A landscape with many peaks, sampled at points; each row gives a point and its height.
A climber steps from a point to the highest of its 2 nearest points, and stops where none of them is higher. Distance is the straight distance between rows; heights are no part of it.
Ven: [ 1.91 -0.96 -1.93  0.04 -2.35  0.22  1.40 -1.36  1.93  5.28  1.05 -0.90
 -2.43 -0.79 -3.17  4.85 -0.98 -0.58  1.64 -0.33  2.20  0.47  1.03  0.08
  0.05  2.59  0.78  1.41]  height 700
Dum: [-0.92 -0.16 -0.47 -2.07  3.19  4.14 -0.11 -0.54  0.36  0.13  2.25  0.97
 -2.04  1.76  2.30 -1.18 -1.89  0.68 -1.21 -4.72  1.46 -1.19 -0.22  4.24
  1.08 -1.39 -1.00  1.81]  height 614
bine: [ 0.05 -1.41  0.89 -4.23  0.06 -0.54  0.51 -2.45  1.81 -0.81 -2.02  1.48
  1.01 -1.24  0.88  1.78 -0.48 -0.99 -1.91 -0.13  2.65  4.00  1.50  0.09
 -4.48  1.34 -3.78  2.38]  height 682
Rar: [ 2.55 -0.82 -0.59  0.13 -5.08 -0.84  1.25 -1.22  4.61  2.84  1.20 -1.42
  0.55 -1.44  1.21 -0.35  0.78 -1.94  1.81  2.55 -1.03  2.17  5.21 -3.99
 -3.92  1.27  0.58 -2.39]  height 597
fik: [ 1.19 -2.92 -0.71 -0.19 -1.87 -3.03  0.03 -3.12 -1.01 -1.65 -3.96 -0.84
 -0.34 -1.41 -2.11  2.48 -0.83 -0.37 -0.55 -0.09  2.70  5.90  3.58 -0.94
 -1.83 -2.03 -1.29  2.64]  height 60
fuvo: [ 2.44  1.01  0.32 -3.59  2.39  2.16  1.89 -5.78  3.15  1.96 -1.84 -0.79
 -4.21  0.11 -0.83  4.62  1.73  0.94  0.52 -0.33  1.60 -0.23 -0.08  1.38
 -1.14  4.40 -0.96 -0.20]  height 744
bil: [-0.62  1.75 -1.40 -0.36  2.01  2.88  0.19 -0.31 -2.24  2.66 -1.94 -3.09
 -2.62  4.56 -3.49  2.02 -3.67 -0.01 -0.85  0.94 -0.85 -3.95 -2.81  1.90
  3.86  0.44  3.67 -2.01]  height 122
foros: [-1.80  3.09 -1.41  1.09  2.72  2.57 -1.32  1.86 -1.00  1.77  0.33 -0.88
 -3.18  2.04 -1.66 -4.19  1.61 -1.46  0.81 -0.42 -2.19 -2.81 -1.59  2.87
  1.58  1.37  2.71 -2.44]  height 536
Vuza: [-0.28 -1.11 -1.58  0.02 -1.06  1.27 -0.54 -2.06 -1.10  0.54 -3.83  0.34
 -0.35 -1.86 -0.54  0.32  3.05  0.08  1.20 -1.87  2.89  3.95  1.73  1.50
 -2.33  0.12  3.32  1.44]  height 284
Mosek: [-2.52  3.95  3.52  0.73  0.40 -2.23 -0.77  4.88  2.63 -3.61  2.76  0.37
  5.55 -2.00  7.44 -2.65 -6.35 -1.42  0.40 -2.02 -0.16 -2.66 -0.04  4.22
  1.22 -2.10 -6.18  0.65]  height 919
zet: [ 1.05 -0.33 -2.64 -2.00  3.34  1.46 -0.02 -1.27 -1.39  2.33 -1.24 -0.37
 -3.62  1.05 -0.27 -2.31  6.10  1.86  0.95 -2.30  0.08  1.36 -0.19  1.27
 -0.20  1.63  4.61  1.94]  height 226
Bika: [ 0.55  1.75  1.15  0.79  2.74  4.52  0.05  1.52 -3.38 -3.00 -0.47 -2.52
 -0.27  2.04  0.21 -2.43 -2.84  0.20 -3.32 -1.95  0.33 -3.88 -1.07 -0.25
  5.89 -4.21  1.04 -1.70]  height 192
suto: [ 2.61 -3.61 -1.40  1.82 -4.01 -2.93 -0.27 -2.56  0.65  1.28  1.46 -0.03
  0.23 -0.99 -0.88 -0.83  4.51  1.45  2.19  0.82  0.12  3.90  1.84 -3.60
 -0.46 -0.89  0.84  0.44]  height 735
Zus: [ 0.03  3.51  4.49  0.92 -0.59 -2.04  0.27  4.33  4.68 -3.91  3.60  1.99
  4.02 -2.81  6.02 -3.36 -2.01 -0.30  1.01 -0.24  0.94 -4.70 -0.38  1.65
 -0.01 -0.65 -3.97  1.69]  height 831
Dat: [ 1.15 -2.02 -3.12  5.08 -1.96 -1.23 -1.30 -2.65 -4.60  1.89 -1.03 -2.02
 -1.42  0.91 -6.34 -1.03  1.31  0.12  1.74  0.63 -3.06  0.10 -1.18 -2.72
  1.76  0.97  2.76 -3.09]  height 576
Razag: [ 3.50  1.79 -2.60  1.43 -1.05  1.90 -2.39 -1.16 -0.44  4.22 -2.95 -0.69
 -3.09 -3.49 -2.36  3.76  0.95 -1.99  2.89 -2.47  0.59  0.32  0.74  0.26
 -2.90  2.23  6.88  2.13]  height 293
Kifiz: [ 0.65  0.01 -0.61  2.16  1.38  1.55  0.39  1.38 -3.48  3.88  2.59 -2.50
 -2.58  2.28 -6.55  3.08 -4.70  0.95  0.66 -1.55 -2.23 -4.41 -1.70  0.98
  4.24 -0.20  3.26  0.00]  height 102
Safi: [-1.48  2.85 -0.22  1.27  1.46  0.43 -2.04  4.31 -1.98  0.23  2.16 -0.01
  0.24  2.38  2.00 -4.26  2.47  2.32 -1.36  1.42 -4.92 -0.30 -2.29  0.19
 -0.55 -0.53  1.35 -2.91]  height 751
sekig: [ 1.40  1.18  0.24 -2.26  3.16  2.60 -0.76 -1.28 -5.25 -2.09 -1.12 -0.89
  2.79 -0.13 -1.02 -2.72  1.00  0.39 -2.18 -1.16  3.35 -3.31 -3.23 -0.36
  2.77 -0.98  1.26 -0.47]  height 479
boz: [ 2.85 -3.33 -0.14  4.02  0.48 -1.28  0.77 -3.36 -4.40 -2.95 -2.47 -2.18
 -0.44  1.59 -5.64  2.98 -0.11  2.19  0.86 -2.31  0.51 -1.45 -0.46 -2.27
  4.77 -3.16  0.99  0.91]  height 489
tele: [ 0.55 -4.09 -0.71  3.65 -4.36 -4.36  0.11 -1.13 -4.08 -0.87  0.10 -2.76
 -0.35  0.62 -3.05  2.77  0.42  0.99 -0.27  1.83 -0.11  3.70  1.06 -1.74
  0.82 -1.75 -2.26  0.32]  height 694
Givo: [ 4.11 -1.56 -3.05  4.18  0.21 -0.57 -2.91 -0.82 -4.32  1.46 -1.73 -1.70
 -0.56 -3.52 -4.93 -1.15  3.02 -0.58  1.69 -2.53  0.75 -1.06 -1.75 -3.39
  1.44 -0.29  5.42  1.00]  height 337
Siki: [-2.58  0.73  2.96  0.46 -2.61 -3.62 -1.00  5.76  2.37  0.81  5.76  0.75
  1.98 -2.06  1.16 -0.33 -2.22 -2.54  1.12 -1.72 -0.27 -0.04  0.85  0.88
 -0.31  0.03 -1.92  1.58]  height 311
dumab: [-0.71  2.98 -1.73  1.21  2.40  1.47 -2.13  3.58 -1.02  1.78  3.43 -1.02
  1.25 -0.65  1.47 -7.10  3.05 -2.96  0.14 -0.76 -1.06 -3.82 -3.13  1.04
  2.49  0.75  1.57 -2.23]  height 585
nirod: [-2.17 -1.94 -1.26 -1.20 -1.25 -3.09  3.74  2.00  4.75  3.20  2.66  0.36
  0.94 -1.20  3.47  2.96 -1.47 -1.76  1.46  0.50  1.34  5.14  4.39 -0.36
 -4.08 -0.37 -3.25  3.49]  height 573
Ziga: [-3.13  1.41 -1.15 -3.14 -0.79  0.81  0.52 -0.77  2.17  1.62  1.41 -1.47
 -1.33  1.50  1.61  3.67 -3.09 -2.67 -1.66  1.67  2.54  0.66 -0.41  4.27
 -1.34  2.90 -3.85 -0.17]  height 238
Kipo: [-1.81 -1.16 -0.02 -3.37  0.21 -1.78  1.62 -0.09  4.43  1.79  0.39  1.56
  0.45 -2.60  3.90  3.41 -2.20 -1.95 -1.88  0.71  4.05  4.78  2.89  0.70
 -4.64  0.33 -7.49  2.93]  height 638
kiv: [-0.67 -2.93  1.87  0.33  0.12 -3.83  0.50  3.17  2.82 -0.35  1.07  1.04
  1.77 -0.48  0.42  1.86 -2.03 -1.45 -0.07 -0.54  2.22  4.39  3.52 -2.09
 -2.32 -1.03 -3.24  3.75]  height 474
Fudup: [ 3.23 -2.72 -1.40  0.73 -1.35 -0.92  0.97 -4.22  0.65 -1.60 -0.14  0.48
 -0.01  0.90  0.33 -0.79  4.40  2.10 -0.35  3.51 -0.20  0.62  0.04 -5.18
 -0.55  0.11  1.05  0.33]  height 692
pog: [-0.42 -1.11 -0.02  0.92 -2.60 -2.75 -0.84  1.04  3.56 -4.08 -3.10  1.78
  3.80 -3.22  3.17 -0.55 -0.80 -2.55  2.05 -1.57  1.52  2.74  4.98 -2.38
 -2.73 -2.52  0.06  0.93]  height 257
dos: [-3.92  0.93  0.67 -1.50 -1.96 -3.32 -0.06  2.58  4.87  0.49  1.20 -0.22
  1.44 -1.21  5.42  2.00 -3.63 -3.26 -0.56  1.80  1.50 -0.47 -0.08  1.82
 -2.51  1.13 -6.51 -0.04]  height 258
bipo: [ 1.38 -1.66  1.16 -1.12 -0.99 -0.30  1.13  1.42 -3.07  0.07  3.04 -0.44
  3.62  0.71 -0.96  0.32  1.33  1.48 -0.65  2.65 -1.51 -3.01 -2.04 -1.20
  1.41  1.92 -0.25 -1.38]  height 406
Nuteg: [ 3.52 -2.85 -2.55  2.63 -4.19  0.76 -0.72 -0.51  2.67  3.42  2.83 -0.36
 -0.08 -1.81 -0.48 -2.52  1.73 -0.65  3.65 -0.60 -1.07  1.47  3.68 -4.29
 -2.50  0.45  2.77  0.00]  height 669
zezip: [ 0.91 -1.01  0.95  2.82  0.61  2.42  0.36 -2.47 -0.18 -0.88 -4.14 -0.33
 -4.44  3.13 -4.45  1.09 -0.47  0.04  3.46 -0.33 -1.56 -3.84 -0.22 -1.24
  3.88 -0.72  3.06 -1.57]  height 763
Fasit: [-3.71  1.21 -3.48  0.83 -1.63  0.64 -0.02  1.04  6.12  3.22 -0.21  0.85
 -1.19 -0.10  2.98 -0.22  0.33 -1.92  3.22 -0.03 -2.56  3.50  2.04  1.58
 -4.50  4.09  1.68 -1.27]  height 408
dor: [ 0.16 -2.13 -1.34 -1.52 -3.38 -2.26  2.07 -0.44  3.49  1.86  0.16  0.96
  0.65 -0.83  2.34  1.53  0.87  0.69  0.35  1.31  0.29  7.19  4.13 -0.02
 -5.42  0.05 -0.10  0.58]  height 502
zorud: [-4.04 -0.31 -2.68 -1.33  1.56  2.64  0.26  1.39  3.86 -0.54  3.65  3.61
  1.27  0.23  5.90 -1.46 -4.72 -1.74  0.40 -3.13  1.16  1.27 -0.98  4.01
  0.17 -0.77 -4.28  1.79]  height 734
Zado: [ 2.02 -3.29  1.59 -2.16  4.38  2.00  1.10 -1.76 -2.14  0.14  1.25 -0.42
 -2.58  1.41 -3.32  0.99 -2.20  2.51 -2.35 -2.65  2.66 -1.22  0.57  0.60
  3.88 -2.87 -1.36  2.85]  height 301
mubef: [-1.05  0.08 -0.81  0.43 -1.35 -0.55 -0.99  3.41  4.35  2.95  3.40  2.10
  0.99 -2.80  0.94  0.72 -0.24 -1.72  1.48 -2.72  0.91  1.29  0.73  0.34
 -1.49  1.36 -0.33  1.74]  height 364
tiluz: [ 0.87  2.15  0.71 -3.51 -1.61 -0.20  0.64 -0.14 -1.80  0.26  2.92 -0.37
  4.71  0.26  0.56  1.43 -2.00  0.03 -4.73  2.37  0.41 -4.82 -2.29  0.70
  2.39  1.51 -1.95 -1.55]  height 383
vef: [-3.10  1.59 -0.89 -1.59  0.49 -0.12  0.97  0.23  4.21 -1.34 -0.30  3.75
  2.02  0.08  6.16 -1.02  2.68  0.45  0.21  1.33 -1.28  2.37 -0.09  3.54
 -3.36  1.02 -1.53 -0.50]  height 162
mog: [-0.02  1.65  1.93 -4.02  1.37  0.01  0.24  0.72 -0.57 -1.31  3.87  2.32
  2.02  1.28  4.19 -2.32  1.41  3.05 -4.06  1.83 -1.66 -2.28 -2.11  0.26
  0.34 -2.50 -3.32  1.53]  height 712
Lika: [-0.28 -1.14  1.79  2.05 -2.31 -4.82 -0.75  2.29 -1.89 -4.97 -2.26  1.30
  4.25 -4.77  1.20 -2.16  1.56 -1.16  2.04 -2.05  2.52  4.16  2.38 -3.00
 -1.93 -1.42 -0.88 -1.04]  height 174
teb: [ 1.29 -1.33 -2.45  2.03  3.00 -0.60  0.74 -1.41 -6.63 -0.20 -0.38 -4.06
  1.67  2.44 -4.53 -1.60  0.87  2.11 -1.30  0.26 -0.84 -2.88 -3.58 -1.46
  3.01 -1.56  2.94 -0.95]  height 389
nase: [-2.02  1.13  0.72 -0.89 -1.89  1.15 -0.01  2.24  1.21  1.09  0.57 -0.66
 -2.26  1.93 -0.40  2.95 -1.33 -0.52 -1.29  1.62 -0.81  0.60 -0.04  1.75
 -0.98  1.61 -0.14 -1.07]  height 221
nem: [-2.32  3.06 -1.65 -2.90 -1.77  3.07 -1.21 -1.33  4.26 -1.71 -1.01  2.12
 -0.43  1.42  4.19 -0.49  2.03 -0.29  0.09  3.86 -1.93  0.00 -1.54  1.42
 -3.29  3.40 -1.05 -1.24]  height 149
kap: [ 0.21 -1.66 -1.35  4.48 -4.08 -5.11 -1.16 -0.21 -4.92 -0.76  1.65 -1.53
  0.66  1.95 -3.31 -2.51  3.19  1.33 -0.29  1.99 -2.86  3.46 -1.19 -1.78
 -0.43 -0.75 -0.03 -1.63]  height 650
zopap: [ 3.25 -1.81  0.69  1.20 -0.24  1.50  1.18 -3.07  1.67 -1.52 -3.06 -0.10
 -2.25  1.84 -1.91  0.34  1.54  0.87  1.23  2.90 -0.56 -1.23  0.10 -4.54
  1.43 -1.10  1.72 -0.99]  height 695
Vigof: [-2.62  1.33  0.45 -1.99 -0.08 -1.40 -1.63  3.41 -3.57  1.93  1.07  0.00
  0.86 -0.83  2.83 -3.76  1.72  0.30 -2.00 -2.27  0.37 -0.70 -2.79  2.03
 -0.98  0.77  0.17  0.13]  height 230
Nanur: [-1.02  1.63  1.60  2.13 -0.72 -4.09 -0.91  2.08 -2.94 -0.77  2.66  1.47
  3.08  0.34  0.62 -3.77  2.49  1.85 -0.07  2.49 -5.28 -0.52 -3.40 -2.06
 -0.98  1.68  0.88 -2.59]  height 821
zesif: [ 1.79  1.12 -0.68  0.01  0.78  1.43  0.24 -3.78  0.13  5.23  0.15 -3.25
 -4.79  3.14 -1.58  2.79  2.61  1.51  2.23  1.00 -2.71 -1.61 -1.47  1.00
  1.28  4.84  2.22 -1.22]  height 745
Bigag: [-2.95  2.80 -0.91  1.55 -2.60 -0.32 -0.93  5.03  4.33  2.90 -0.05  1.78
 -0.97 -0.76  1.53 -0.81 -0.09 -2.74  1.36  1.81 -3.56  1.83  0.92  1.79
 -3.81  2.84 -0.68 -3.33]  height 455
Zuk: [ 0.72 -0.10 -0.91 -2.20  0.33  3.59  0.38 -3.68  3.60  2.78  1.04 -1.81
 -6.29  2.72  1.01  4.16  0.37  1.48  0.96  1.86 -1.22 -1.65 -1.75  1.53
 -0.28  4.13 -0.03 -0.64]  height 760
bol: [-5.28  1.43 -0.70 -1.68 -0.03  1.64  1.24  1.51  2.21 -1.45 -1.95  3.99
 -0.82  0.40  3.67 -0.11 -1.22 -2.42  0.46  0.23  0.44  1.34  0.12  3.04
 -2.85 -0.05 -2.44 -1.03]  height 187
ranu: [-4.07  2.46  1.55 -0.32  1.55 -1.65  0.12  2.92  3.84 -2.78  3.16  3.20
  2.47 -0.44  6.90 -1.45 -6.82 -1.47 -0.47 -1.54  0.17  1.14  0.79  5.50
  0.19 -1.83 -5.29  0.14]  height 826
Tipoz: [ 0.71  0.08  0.39 -1.39  2.40  3.29  1.63 -3.65  1.52  0.07 -2.08  0.65
 -3.87  3.33  0.16  1.97  0.63  0.76  0.88 -0.30 -0.95 -4.09 -1.85  1.50
  3.61 -0.98  2.15 -0.66]  height 815
mas: [ 1.18 -2.61 -0.77  5.64 -1.19 -1.78 -1.77 -1.40 -2.83 -2.19 -3.20 -1.18
  0.23 -0.56 -5.08  0.07  0.16 -0.23  0.66  0.76  0.03 -1.52 -0.66 -4.30
  3.33 -1.82  1.89 -1.69]  height 539
rati: [-0.42 -2.75  2.02 -0.95  1.25 -2.14 -0.23  1.48  1.07 -1.50 -0.16  0.13
  0.36 -2.25 -0.52  3.79 -3.94 -3.16 -1.26  0.10  4.62  1.90  4.00 -0.66
  0.07 -3.49 -3.43  4.56]  height 396
Sut: [ 0.10 -0.09  0.34 -5.01  1.59  1.51  3.14 -4.97  3.48  1.36 -2.76 -0.49
 -3.50 -0.91 -0.62  4.77 -0.74  0.11 -1.05  0.64  2.12  3.52  1.51  1.69
 -2.70  3.00 -3.76  2.82]  height 723
rilu: [-2.94  1.25  1.47  1.28 -1.20 -0.18 -0.43  1.37 -2.97 -0.41 -2.27 -0.76
 -1.32  2.32 -3.45  0.42 -1.04 -1.36 -1.60  1.93 -2.50  1.45 -1.18 -0.20
  0.04 -0.12  2.33 -2.80]  height 196
pomit: [ 0.47 -0.20  1.30  4.81 -1.83 -3.35 -0.83  1.43 -0.85 -2.63 -1.60  0.80
  1.85 -0.88 -2.94 -3.22  0.34 -1.26  0.14  3.95 -1.98 -1.31  0.16 -4.75
  0.64 -0.75  1.60 -2.87]  height 473
kiziv: [-1.14 -0.06  2.53  0.00  0.60  2.13 -0.28  1.82 -1.36 -3.18  0.89 -0.76
  0.00  0.44 -0.69 -1.37 -2.72 -1.38 -1.08 -2.18  2.35 -1.70  0.72 -0.81
  2.89 -2.38 -0.18 -1.71]  height 247
paf: [-0.48  2.00 -0.56  1.93  0.17  4.47 -2.55  1.87  0.63  1.91 -0.83  1.03
 -3.72 -1.72 -2.83  1.01 -4.71 -3.83  1.41 -2.91  1.70 -2.31  0.23  1.86
  2.69  0.34  1.37  0.02]  height 761
buli: [ 1.07  3.04  2.34 -1.48 -0.42 -3.41  0.41  0.96 -1.58 -0.24  3.47  1.79
  2.75 -0.22  3.98 -2.35  4.45  3.03 -1.16  4.40 -4.64 -2.52 -1.69 -0.06
 -2.42  1.33  0.51 -0.61]  height 775
pote: [-0.11  2.04  1.17  3.07 -1.05 -0.89 -1.15  3.45  1.01 -2.92 -1.19  1.51
  1.79 -1.39  1.26 -3.19  0.37 -2.44  2.08  0.80 -0.55 -2.05  0.43 -3.12
  0.15  0.37  2.37 -2.97]  height 402
feze: [ 1.40 -1.58  2.60 -2.64  2.34  3.09  1.37 -1.00 -0.13  1.42  2.50  0.38
  0.36  2.97 -0.77  0.92 -1.60  1.66 -2.84 -0.35  1.27 -3.91 -0.28 -0.06
  4.77  0.29 -2.02  2.35]  height 333
lita: [ 1.61 -1.63 -0.28  2.81 -2.27 -0.28 -1.32 -1.10 -1.47  1.42 -0.49 -1.00
 -1.87 -1.68 -4.28  4.25 -1.72 -0.66  2.51  0.03  1.37  1.93  2.05 -2.50
  1.38 -0.88  1.66  2.48]  height 762
Relo: [-2.60  3.22 -1.36  1.54 -1.14  2.40 -2.38  3.56  1.62  2.70  0.34  2.05
 -2.32  0.20 -2.24 -2.06 -0.33 -3.51 -0.15  0.56 -3.79 -0.62 -1.82  1.85
 -0.91  3.25  1.51 -3.03]  height 496
leke: [-0.34 -2.36  0.02  1.86 -2.04 -2.60 -1.82 -0.50 -1.87 -4.01 -3.36 -0.18
  1.69 -2.12 -1.86 -1.72  1.11  0.45 -0.36 -1.41  2.46  4.12  1.53 -2.92
 -0.52 -2.53 -0.75  1.96]  height 104
daso: [-2.02  2.55 -1.13 -4.19 -1.58  0.56 -0.48 -0.12  2.85 -0.79  0.39  0.99
  1.61 -0.77  5.19  1.00 -1.98 -2.27 -2.17  2.10  2.13 -0.37 -1.87  4.75
 -2.09  3.40 -6.09 -0.16]  height 248
vor: [ 4.10 -1.15  2.27 -2.37  5.04  0.59  0.37 -5.87 -4.73 -1.28 -2.07 -0.35
 -4.21  0.28 -2.23  0.55 -1.99  3.49 -0.61 -5.29  2.06 -0.68  0.94  0.91
  2.84 -2.83 -1.23  1.99]  height 268
bamin: [ 4.30 -0.96 -1.01  0.41 -0.98  1.11  0.48 -4.42  0.42  4.96  0.32 -3.11
 -3.92 -0.50 -3.46  4.55  1.43  2.44  2.89 -1.64 -0.79 -0.37  0.56  0.17
 -0.38  3.36  4.03  2.29]  height 721
tob: [ 0.39  0.30  0.07  1.92 -1.06  2.12 -2.59  2.11 -0.15  1.47 -1.78 -1.15
 -0.70 -1.55 -5.05  3.75 -3.13 -4.08  1.63 -0.10  1.65 -1.15  0.79 -1.98
  1.64  0.30  2.40  1.41]  height 824
vugas: [ 0.56  1.34  0.62 -3.81  2.11  3.25  3.24 -4.88 -0.97  1.65 -1.25 -1.97
 -2.19  4.02 -1.86  6.19 -2.80  3.00 -1.18  0.46 -0.38 -3.28 -1.84  3.24
  2.43  2.78 -0.92 -1.38]  height 804
lalop: [-2.64  0.36 -1.14  0.45 -1.22  1.36  0.21  2.32  0.77 -1.15 -3.71  2.94
 -1.35 -1.39  0.41  1.53 -0.20 -1.72  1.25 -0.80  1.07  3.07  2.85  1.03
 -1.98 -0.95  1.66  0.27]  height 236
fav: [-0.40  0.45  1.30  3.80 -2.72 -2.82 -0.73  2.97  4.70 -3.01 -0.81  2.37
  4.48 -3.56  3.45 -3.31  0.62 -2.47  3.08  0.62 -0.29  1.42  2.05 -2.59
 -2.12  0.66  0.59 -2.18]  height 332
pivub: [ 3.78 -0.46 -3.92  2.67 -2.76  1.49 -3.12 -2.26 -1.41  1.86 -3.39 -1.12
  0.13 -3.21 -2.08 -0.28  3.16 -0.80  2.32 -2.09  1.10  1.67  1.35 -1.91
 -1.91 -0.84  4.97  0.60]  height 315
nuvu: [ 0.27 -2.19 -0.02  0.11  0.42 -2.60  2.36 -1.82 -5.30 -0.76 -2.51 -2.86
 -0.23  1.52 -3.97  4.11 -0.17  1.17 -1.46  1.98  0.13  1.99 -0.47 -0.47
  1.46 -0.01 -0.40  0.56]  height 743
gak: [ 0.16  0.61 -0.69 -1.74  2.08  1.50  0.46 -0.53  0.54 -4.17 -3.50  1.47
  2.53 -2.09  2.03 -4.31  4.76  1.01 -0.86  0.62  1.52 -0.52 -1.65 -1.91
 -1.50 -1.60  1.20 -0.57]  height 561
nas: [-2.46  1.88  2.52 -0.53 -3.12 -4.35 -1.02  3.11  2.25  0.15  4.08  0.52
  2.75 -1.58  3.47 -0.08 -3.21 -1.77 -0.55  1.84  0.25 -3.10 -0.16  2.65
 -0.86  2.33 -3.97 -1.44]  height 273
zomot: [ 3.55 -2.45 -1.47  4.23  3.91 -0.76  2.43 -3.58 -6.88 -1.28 -1.98 -4.03
  0.27  3.04 -5.38  1.33 -1.53  3.90  1.61 -1.87 -1.31 -3.40 -3.47 -0.12
  4.28 -3.35  3.61 -1.28]  height 434
bili: [ 0.51 -2.15 -1.37  0.13 -3.08 -1.93  0.91 -0.55  7.64  3.16  1.25  0.37
  2.47 -2.32  4.25 -1.25 -0.29 -1.19  1.87  0.23 -0.92  4.16  5.83 -1.83
 -4.12  0.81  0.45  0.23]  height 533
zudel: [-0.60  0.20  0.54 -0.05 -1.61 -1.73  0.02  0.36 -1.91 -2.14 -1.67  0.48
  1.08  2.10  1.32 -1.17  3.99  2.72 -1.62  2.94 -2.37  2.89 -0.48 -0.52
 -2.25 -1.09 -0.22 -0.30]  height 704
dabul: [ 0.34 -0.47  1.52 -2.76  0.20 -0.83  2.29 -2.64 -2.71  1.76 -2.23 -3.66
 -2.26  3.25 -4.09  6.68 -2.33  2.39 -2.87  1.37  0.03 -0.94 -0.73  1.55
  1.71  0.19  0.33  0.14]  height 779
teto: [ 1.97 -0.15  1.33 -3.41  3.55  2.93  3.72 -5.35 -1.05 -1.40 -3.06 -0.27
 -1.90  1.88 -1.92  3.39 -0.50  3.66 -1.00  1.82 -1.60 -3.74 -2.17  0.64
  2.69 -0.85  0.66 -0.36]  height 834
mube: [-1.88  2.26  1.29 -2.92  0.10 -0.41  0.12  0.78 -0.42 -1.59  0.93  2.31
  2.20  1.85  4.46 -1.05  2.92  4.93 -2.18  3.11 -3.88 -0.27 -2.65  0.55
 -2.97  0.81 -2.36 -0.64]  height 746
kur: [-1.56  1.29  0.30  1.32 -0.24 -1.98  0.56  2.18 -1.20 -5.48 -3.17  1.67
  4.38 -0.97  3.48 -3.18  3.25  2.31 -0.10  1.52 -1.20  1.78 -1.55 -1.50
 -2.51 -1.74  0.42 -1.74]  height 634
zilot: [-1.88  0.56  4.38 -0.58  1.41  0.56 -0.75  3.05  3.23 -4.98  2.35  2.68
  2.97 -0.89  3.64 -1.96 -2.18 -0.20  0.16  0.24  1.01 -1.76  1.47 -0.53
  0.80 -3.19 -5.15  0.22]  height 722
vuki: [ 1.15 -0.95  2.63 -3.05  1.29 -0.33  0.73 -1.38 -1.82 -0.59  2.34 -0.22
  2.45  0.15 -1.55  2.82 -3.39 -1.07 -3.75  0.17  3.29 -3.03  0.84 -0.34
  3.40 -0.20 -3.53 -0.19]  height 361
silaf: [ 0.26 -1.57  4.71 -0.91  0.45  0.84 -0.06  2.47  0.20 -2.52  1.36  0.53
  0.10  1.33 -0.63  0.97 -3.15 -0.85 -0.16 -0.61  2.92  0.84  2.68 -2.06
  2.09 -4.79 -3.39  2.51]  height 322
sodo: [ 0.13  0.30 -1.79 -2.72  0.36 -0.45 -1.27  0.16 -0.56  1.93  0.56  0.01
  0.78 -0.83  1.73 -2.94  6.02  1.17 -1.11 -0.68  0.40  1.10 -1.12  0.53
 -2.11  2.15  1.62 -0.23]  height 214
zug: [ 4.12 -1.53 -4.85  3.08  3.16  0.18 -0.63 -3.13 -6.17  2.30 -1.10 -3.75
 -0.25 -0.05 -7.37  0.30  2.46  0.70  1.93 -1.17  0.38 -2.90 -2.78 -1.79
  3.73 -0.35  5.24  0.82]  height 357
modu: [ 3.05 -2.47  1.32 -0.31 -1.26 -1.39  1.91 -5.06 -0.13  0.01 -4.53 -1.59
 -3.82  0.32 -2.31  4.81 -0.77  2.29 -0.79  1.61  2.47  2.80  1.47 -0.21
 -1.71 -0.42  0.67  1.90]  height 35
vumol: [ 1.18 -0.84 -0.60 -1.29  1.08 -1.35  1.28 -1.62 -5.22 -2.11  0.46 -0.90
  5.14 -1.58 -0.88 -1.23  2.76  1.39 -2.81  1.94  0.78 -2.65 -3.29 -3.72
  1.82 -0.49  0.15 -1.57]  height 439
donaz: [ 1.78  1.22  1.78 -2.54  2.60  2.52  0.67 -1.29 -2.55 -3.10 -3.56  1.63
  2.86 -0.81  1.75 -2.58  2.41  0.97 -4.11  0.92  1.03 -0.86 -2.50  0.22
  0.66 -0.88 -1.89 -1.48]  height 519
deto: [-0.51  2.03 -1.38  1.20  0.34  1.82 -1.06 -1.41  0.04  4.19 -3.01 -0.92
 -5.95 -0.61 -2.57  1.52  0.76 -1.56  2.26 -2.32 -2.34  0.38 -0.25  2.17
 -1.39  1.53  5.55  0.34]  height 274
Losav: [-0.19 -1.96 -0.10 -0.78  1.04  0.57  0.06  2.08  0.21 -2.45 -0.09  2.33
  1.83 -1.48  1.55 -4.15  3.04  0.58  1.55 -2.19  1.27  0.91  1.76 -1.63
  0.05 -1.61  1.84  1.37]  height 488
mar: [-2.45  3.43  1.21 -0.05 -1.46 -0.03 -1.74  4.02 -1.26  0.10  3.25 -0.19
  1.92 -2.43  2.75 -1.94 -2.10 -1.79 -1.64 -0.32 -0.15 -2.12 -2.62  3.47
  0.45  1.82 -2.24 -1.02]  height 253
Pibim: [-0.50  0.48 -2.62  2.97  1.59  0.95 -1.81  0.89 -1.09  2.89 -0.36  0.00
 -3.54  0.32 -2.11 -2.84  3.53  0.44  2.69 -2.92 -1.70  1.80  0.27  0.32
 -1.58  0.03  5.61  0.17]  height 249
zukos: [-2.55 -0.37 -0.55 -3.41  2.40  3.57  1.84 -0.27  4.54  0.46  1.96  2.91
 -2.33  0.78  3.76  0.38 -1.37  1.42 -0.32 -2.25  2.11  2.04 -0.45  3.40
 -1.12  0.88 -4.02  3.75]  height 668
vad: [ 0.25 -1.74 -1.97  4.59  0.16 -2.70 -1.01  1.42 -2.92  1.24  1.24 -2.02
 -0.09  0.33 -3.81 -4.55  3.22  0.50  1.32  0.92 -2.49  1.19 -0.77 -3.11
 -0.56  0.76  2.07 -1.64]  height 612
rezaf: [-1.73  4.27  0.83  0.94  3.60  0.54 -1.97  4.48  0.17 -0.47  4.36 -0.02
  0.28  1.24  4.50 -5.81  0.31  0.44 -0.32 -0.66 -3.71 -3.34 -2.20  1.05
  1.72 -1.90  0.20 -2.63]  height 664
Mibar: [-1.31 -3.10  0.99 -1.26  0.71  0.36 -0.82  0.33  3.42  0.06  3.29  2.37
  0.47 -0.35  0.52 -1.44  0.37 -0.53  1.15 -2.87  0.33  1.75  2.28  0.00
 -0.56 -0.36  1.33  1.69]  height 418
nopeb: [ 1.91  1.24  0.72  0.69  2.73  3.34  1.76 -0.35 -4.50 -0.18 -1.51 -2.79
 -1.37  4.83 -3.75  0.56 -4.02  1.16 -3.07 -1.55 -0.86 -4.28 -0.40  2.04
  4.13 -3.49  2.44 -1.96]  height 148
povo: [ 0.01  0.23  2.41 -3.29  2.96  2.15 -0.26  1.27  1.71 -3.42  4.25  2.41
  1.67  0.61  4.42 -3.17 -0.93  1.46 -2.10 -0.63 -0.25  0.29  0.39  0.42
  1.95 -2.13 -5.09  1.73]  height 662

Where does a climber stop that starts at each point below?
teb -> teto
fik -> teto
vef -> teto
nem -> teto
Bigag -> Nanur

Call two points neighbours if one is among the 2 nearest of the other. Go from one point of each pair to the other, from neighbour to neighbour, staying as high as possible. Name the lowest point that can't be avoided.
suto / tob -> dor
Nanur / Mosek -> povo
suto / teto -> Fudup
Zuk / tob -> Ven
